A landscape with many valleys, sampled at points; each row gives a point and its height.
A ball rolls from a point to the lowest of its 2 nearest points, and stops where none of them is lower. Distance is the straight distance between rows; heights are no part of it.
sab (h 1.90): [ -4 -16 -13 -22   1 -24 -21  19  11  37   2  -9   9   7   4  12  -8   6
  -3 -10  26  13]
nivan (h 3.49): [  3   6 -18  -1   2  -6  -4   4  25  -8  35  14  17   4 -16  -8  -3   2
  14 -23   5  10]
rupu (h 1.59): [ 17  -3 -35  -2  23  13  -5  -6   5 -28 -11  12  12 -19 -35   7  -7  26
  34  -4   1   0]
gupu (h 2.77): [  0   2   8  27  11   7  18   0 -14 -39   6  16  12   0 -20 -21  13  -3
  -1  13 -25  -9]
zit (h 1.82): [-27  14  14   3  13 -42  18  16  17   0  13 -18 -24   1  23 -10  28 -25
 -34 -12  -7   3]
leret (h 4.34): [ 13  -2  18  -7   1  -6  10  -1  -5  11 -24 -18  26   6   2   7  17   2
 -26  19 -21   1]
Nagi (h 1.49): [  0  23   7 -20  -9 -41  16  18  23  -1  -1 -18   5  35  12  -2   3 -18
 -24  -6 -16  -8]
nuduv (h 2.58): [ -9   6  -4  16   5   1   6  20 -13 -20  -6   2   2  21  -2 -24   3  -5
  -9  12 -18 -10]
sukof (h 1.43): [  7  12 -21   7  17  18   2  -5 -23 -29 -29  28  11 -24 -48   6  -3  23
  36   6  10  -8]
Melog (h 1.48): [-18 -17  -6 -24   5  -6 -12   7   1  29   3   8  -6 -11   5  12   6   0
   9   9  32  20]
sasi (h 3.50): [ 12 -10  10  -3 -16 -29   9   0  41  12  16 -20  13   3  18  18  11 -14
 -11 -26 -20   2]
lin (h 0.52): [ 19  -9 -16   0 -11  17 -17   2  19  16  -9  -7  16 -10 -11   9 -10  25
  12  -3 -16  -7]
Gofer (h 4.12): [  4  10  26  -9 -10 -23  15   7  15  22 -30 -28   6  -3  24  21  21  -5
 -28   7 -20   2]
Lizaf (h 2.76): [ 10  -7  -3  -5   2   6 -22   1 -32  18 -20   4  -4   9   2   1 -17   8
   8   6  18  -4]
lum (h 1.57): [-17   7  17   6 -26  -7  39 -13   3  -5 -22  -3   0  12  19  -2   7 -10
 -44  21 -20   1]
vebef (h 3.69): [  0 -12 -18 -18   1  16   9 -27  14  14   1  22   6 -30 -26  25  10  18
  58  19  31  16]
bar (h 2.54): [ -1  -2   5 -11 -32  -6  16 -14   6  14  -8 -26   0  34  27  -1 -10 -23
 -11   0  -3  -4]
zume (h 2.28): [  5  20  10   0  -9  -2  27 -23  43 -19  31  -1   7  15   4 -12   0  -8
 -13 -12 -30  -3]
fizoz (h 0.99): [  1   4   0   0  -9 -50  30   2  31  -4  -9 -18  -3  20  26  -2  24 -27
 -19 -12  -9   3]
Desiv (h 2.41): [ -5  13   5   3  10  -7   9   8  -5 -30  25   8 -12  17   2 -24  -1  -9
 -13   0 -10  -7]
Kogum (h 2.66): [ 13 -11  14  -3  -5   4  -7  -9  21   1  28  -8 -15  -5  15   1  15 -20
   0  -9  -9  -2]
gudu (h 5.09): [  9  10   7 -22   8   0 -33  18   1  36 -14  -6   3   5 -16   5 -15  17
   2  26   1 -11]
vufil (h 6.19): [  0 -18  -7  21  -1  27  -7  -2 -25  -4 -15  14  -1 -10  -6  12   9   0
  30  12   7  -1]
pumi (h 5.23): [ 12   5   6 -17  12  18 -31   1 -12  41 -30   3 -11  -1 -19   4  -4  25
  22  35  20   0]
fup (h 3.70): [ -2   3 -12   6  10  -1   1 -14  24   2  31   0  32 -13 -14  15   6  -9
  14 -24  -5  13]
zil (h 1.17): [-15 -12  -7 -29   2   6 -11  -1 -15  34  -8   6 -28 -18  -3   9  -4  15
  22  23  43  10]
semut (h 3.85): [ 18  -4  16 -13  -6 -27  12   1  31  19 -22 -28  25   1  15  29  22  -8
 -10 -11 -24   6]
Sed (h 1.92): [ -8  16  11 -23   8 -29  -1  26  19  -5  25 -15  -9  25   5 -10  -6  -9
 -14 -13 -12  -7]
gokar (h 4.85): [ 30   4  12 -22   0 -13 -19   8   8  26 -16 -19  12  21  -1   4 -19  21
 -20   7 -12 -11]
zoru (h 2.96): [ -8  -4  20  32   8  22   9  11 -34 -28   1  29  -4  -8 -18  -9   3   5
  -6  17   4  -3]
meso (h 5.60): [  0  12  -6  14 -36  12   7  -6 -18 -15 -16  -3  -6  16  19 -19 -19  -3
   1   4 -19 -23]
Pifu (h 1.38): [ -6  -2   8 -13   4  -1  -4   6  14  21   6  -5  23  -5   0  14  16 -17
  21   6 -10  13]
mapi (h 6.24): [ 14 -15  15  29   2  32 -13  -3 -40  -1 -46  19 -14  -6  -3  21   6  -1
  25  14  25  -4]
bisu (h 5.37): [  2  15   0  11  -3  23 -29   8 -42  16 -48   8 -28  -7 -11   1 -14  11
  30  15  21 -17]
fefe (h 0.91): [ 10  -8  -2 -13   9  10 -11   4  18  13   2 -12  21 -15 -16  23   9  10
  14  11 -25  -1]
vafe (h 2.13): [-13  18  20  18  11 -27  29  -1  22 -13  17   0  -4  -7  16  -9  33 -10
 -44 -16 -18   7]
podi (h 3.10): [ 31  -6   0   5 -25  31  -6  -9  -2 -13  -7  -2 -10 -11  11  20 -11   3
  29 -12 -11 -12]
Vedan (h 0.31): [-16  11  -2 -17   6   9  -8   0 -16   5   2  24   3 -18 -13   5 -17  23
   8  19  24  12]
Gudav (h 1.58): [-33  24  -2   8  16  -9   4   5   6   3  30   7  16  -6   8 -12  14 -13
 -13 -16  -4  16]
Telil (h 3.11): [ 10  -8 -26 -11   0  -7 -16   7   3  -9  17  17  -7   0  -3  -1 -19   8
  31 -15  41   7]
lata (h 1.19): [ 10 -34  -5   1  35   3   7 -16   6  -3 -18 -12  16 -17 -25   6  20  13
 -17   8 -21   7]
Rar (h 5.78): [-18  14 -13   1 -24 -15  20  -5  -3 -14   7 -12  -5  38  29 -16 -25  -1
 -23 -16  -5  -4]
Nifab (h 2.45): [  1  -6  -8  -8  -5  -6  -5  13 -15   2  -7 -18 -13  28   3 -15 -17  -3
 -18   2   7 -17]
fevus (h 0.44): [ 21 -22  16  25   3  15   1   3 -21  -8 -25   5  -6   1  -6  -6   5  13
 -18  23  -3 -12]
Vuno (h 0.84): [ -5   3  -1 -34 -10  11  -2  -8  -3  20  10  29 -14 -31 -10  10  -7  20
  31  21  44  11]
sozo (h 1.76): [  9  -4 -28  13  11  13   8  -4  -8 -29  -2  10  16  -4 -12  -2  -8  23
   1  -9  -2   2]
bazup (h 5.42): [ 22  17   0  19   5  27 -18   9 -28 -11 -44   9  -7  -4 -17  -4 -18  22
  19   5   7 -18]
disi (h 0.85): [ 27 -34   7  19   9  10  14 -15   3 -17 -10  -6   5 -10 -12  -2  21   5
 -13   9 -18  -8]
zugev (h 6.05): [-21 -20   8  30  -3  18   8  -3 -23   0   1  -4 -12  -5  23  -2  15 -21
  -8   7   6   2]
gib (h 1.52): [  5 -23 -12 -10  42  11   5 -23  20  -6   3  -3  11 -33 -38   8   9   9
   4  -5 -16  11]
pofed (h 1.26): [-11  15  -3   5   4  17 -17   1  12   3  44  20 -25 -26   0 -15   0  -8
  22 -12  13   1]
zurav (h 2.23): [ -5 -12  -5  10  28  -6   7  -7   3  -7  11  10  19 -16  -1  -3  20   0
 -21 -11   9  26]
rigi (h 2.93): [ 23  -6  11  -1 -19  19   0 -11  -3  -7   9 -11 -19  -1  22   0 -10 -13
   7  -9  -8 -11]
rezud (h 1.16): [-24  21  -2   2  14   5   1   2  -6  -9  18  14  29 -12 -16  -3   7  -4
   7   9  -7  12]
meti (h 3.54): [  8  -8 -15  -7   3  16 -10 -20  10   0  16  20   5 -32 -17  12   8   5
  42  -5  26  15]
Bol (h 5.93): [-23   1   1  13 -11  -4  18 -13 -15 -25  10 -16 -32  23  11 -25  -7 -35
  -6  -6  -6 -14]
murem (h 5.68): [  0  17 -13   3 -26   4  10  -2  -8 -21  10   0   5  17  15 -12 -29  11
  -4 -12 -17 -10]
Zav (h 0.73): [-16  24  -3 -16  10  20   0 -10  -7  -5  13  27  10 -23 -27   0   2   8
  28  23  13  14]
Bosa (h 1.85): [ -9  -6   2 -22  -6  -5 -25  14  22  24  39   2 -15  -8  -4  10  -6 -11
  18 -15  23   6]
lipu (h 2.60): [  4  -4   1   2  -2   9 -16  -1 -39  -2 -25 -21 -18  29  -3 -10 -26  -4
   3   4  14 -19]
kipo (h 5.31): [ -2  12   1   6   3  16 -24  -8 -27  42 -48  14 -27   0 -23   6  -4  28
  35  28  35  -1]
Dimut (h 3.39): [  0   1  -9  -3 -13  10 -19  -5  12   2  20  19  -9 -15 -17  18   0  -8
  56 -16  19   0]
sive (h 4.13): [  2  -2  15   1   7  -4  20  -7  11  -8  -8 -16  28  -9  -8   9  25  -7
 -15   6 -40   7]
foset (h 1.56): [-34   5 -12  -7  -5  -3 -16  14  10  15  37   6 -31  -9  -6  -3 -10 -18
  29 -16  28  -2]
Kibad (h 5.86): [-26  13  -4   8 -16 -12  32 -19   1 -19  18  -4 -18  31  26 -22   0 -27
 -31 -17  -6   1]
kuf (h 1.27): [  3 -17   3   5  22   0  -5  11 -12  19 -21  10  13 -17  -7   2   7  23
 -25  21   5  12]
kel (h 0.83): [ -1 -23  19  10   7   3  -1  15 -17   9  -9  -1 -16  -9   7  -7   9   8
 -31  25  -2  -8]
big (h 2.44): [ -2  28  17   4  20 -19  28 -17  30 -24  18   1  22   3   1  -6  18  -5
 -30 -12 -30   5]
Kesi (h 3.23): [ 20   2  -8   7 -23  19 -16   2   0 -10  10   2  -2   1   3  14 -17  -9
  50 -23   2 -11]
sil (h 1.08): [  7 -22 -24  -6  15   8  -4   2   0  19  -9  11  11 -19 -16  10   5  29
   0  17  18  10]
toti (h 1.46): [ -3  23  24  -2  -1 -58  18  14  36  -2  10 -27 -11   0  19   2  32 -30
 -23 -24  -9   7]
lides (h 1.09): [-21  16  -2   8   2  16  -9  17 -42 -16 -14  24 -25 -17  -7  -7 -19   6
  25  12  25  -8]
Gido (h 1.86): [ 19  -7   1 -13  29  16  -6 -16  12 -21  26  13   1 -26 -28  -2  18   3
  14   3  -3   1]
Voze (h 0.81): [ 25 -11  16  34 -19  12  19 -17 -16  -2 -38   3  -1  20  -4 -13  -6  12
 -34  28 -10 -19]
Sodu (h 5.99): [ -9 -13   1  31 -15   9  24  -9 -18 -30  -5   2 -17  16  15 -21   5 -28
  -7   6   2  -8]
ligo (h 3.92): [-10  -1  -4   0  18   1  20 -22  26  -7  13 -18  31 -14 -21  14  18  -6
   0 -19 -38   8]
Vosil (h 2.79): [ 10   4  21 -22  -7  -5 -14  -6  27   8  34  -5  18   2   4  18 -18  -4
  -3 -23   0   7]
kabe (h 2.25): [ 13 -14  -6  12   5  -8  16  -3 -11 -16 -15   4  25  16   7 -11   2  19
 -33  -1  -9  10]
dabi (h 3.30): [  0   3 -16   0   3  -9 -15   7   4 -17  39  13 -14  10   0 -11 -14   0
   8 -30  16   0]
kuvuv (h 4.61): [ 14  -6  10  -3  -4  -4 -12   6  -6  42 -34 -23 -10  23   6 -11  -9  17
 -28  13  -7 -13]
Gobu (h 2.32): [  9 -16  21 -29  -5   4 -21   2  23  29  25  -5   6  -2   5  34  -8  -5
  14  -9   7   8]
Difop (h 1.93): [  0  14  -2   9 -21  -7  35 -19  24 -16  -4   0  15  12  11  -6   3  -2
 -30   6 -34  -3]
nokik (h 2.86): [ 11  -7 -11  -6 -20  -4  -4   3   8  15   2 -14  17  16  15   9 -17  -8
   1 -11  -4  -2]
diru (h 2.50): [ -6  10   0  -9  12 -21  14   3  -6 -10  -9   1  34  25   9  -5  -6   6
 -32  -3  -8  16]
Galig (h 6.12): [-27 -14 -13  21   0   8  -9  10 -15   5   3   6   3 -11   3  -7  13 -12
  15   9  14  12]
Lis (h 1.28): [ -2  19 -14   6   0   7 -10   9 -24 -21 -33  35  -6 -21 -22  -8 -11  19
  34  11  34  -8]
bapog (h 0.93): [  3  15   7  10  -3  24  -9  -6 -14 -25  26  16 -18 -25   6   0  -7   1
  13 -14   9  -4]
Zum (h 2.24): [ -9 -14 -17 -14   6 -22 -20  26  -4  25  -6 -19  -7  22   8 -12  -5  -4
 -11   0  14   5]
vifud (h 1.97): [  9 -10 -17  18  13   1  11 -21   2 -27  13   5  25   3   2  -6   9   7
 -17 -14  -5  15]
sefip (h 1.83): [ -7  13  26  -8  10   2   5  -5   6   9  13 -15  18  -1  17  12  29 -35
   3  -2 -14   8]
Git (h 4.39): [  3 -16  24 -13  -3 -15   5   1   2  29 -31 -30 -19   7  21   7   6  -1
 -35   6  -9  -8]
lutav (h 0.82): [ 10  -6 -27   4   0  18 -14  -2  -4  17 -19  12   7 -27 -13  10  -9  36
  17   1   2  -2]
bivaz (h 2.30): [ -5   3  18  -7   4 -19 -14  11  34   8  40 -15 -15   9  11  -5   2 -21
  -3 -29  -6  -4]
berip (h 2.15): [ 13   1  15  -7  20   5  -8   2  -6 -23  19  17  -8  -3  -8 -11  11  -5
   5  12   2  -3]
Lumet (h 5.54): [  7   7 -15  21 -27  19  -7  17 -21 -11 -13  -9 -25   1   9  -8 -24  11
   8  -1 -14 -29]
Boz (h 3.16): [  3   2 -12   7 -27 -23   6   5  29  -1  15  -9  25  25  11   7  -4  -7
 -11 -21 -21  -2]
sigi (h 1.91): [-42  -2 -10   0  17 -25   5  24   4  10  15   1  -5   3  10 -12  14 -14
 -20 -10   7  20]
kevu (h 2.21): [-20   5  18 -11 -13  -7   8  -2  -7   9   3 -23   7  18  26   8   9 -36
 -11  -3  -8   2]
Zasom (h 2.22): [-19   0 -11  -6   6 -33  10  10   1   5   9 -12  12  10  23  -1   1  -6
 -31 -15   3  20]
zez (h 5.48): [ 24  14  -1   2 -14  20 -18  11 -14   4 -23  -7 -16   1  -3  -4 -32  21
  19   1 -10 -26]
sar (h 0.87): [-12   6   4  -4  -2  13 -14   7 -24 -16  12   3 -30  -8  -1 -10 -21   0
   3   3  13  -5]
nipom (h 2.94): [  2  -5 -27  -6  -3   0 -18   2 -21   4 -14  16 -16 -13   1  -1 -24  11
  28  -2  38   4]
difiv (h 1.20): [ -3  -4   9   6 -21  -2  21 -14 -13  -2 -27  -3 -11  27  15 -15  -9   3
 -41  18  -7  -7]

Call two points neighbours if one is among the 2 nearest of the other. Go from one point of each pair to the other, from neighbour to neighbour, staying as low as possible. Name the highest point that can't be avoided.
fizoz / fevus -> big
fevus / lin -> kuf
sar / Vedan -> zurav

For each start below, name the point where the ball stops.
dabi -> Vedan
gupu -> fevus
vufil -> lin
diru -> Vedan
kabe -> sar
Lumet -> lin
Git -> lin
meti -> fizoz
mapi -> lin
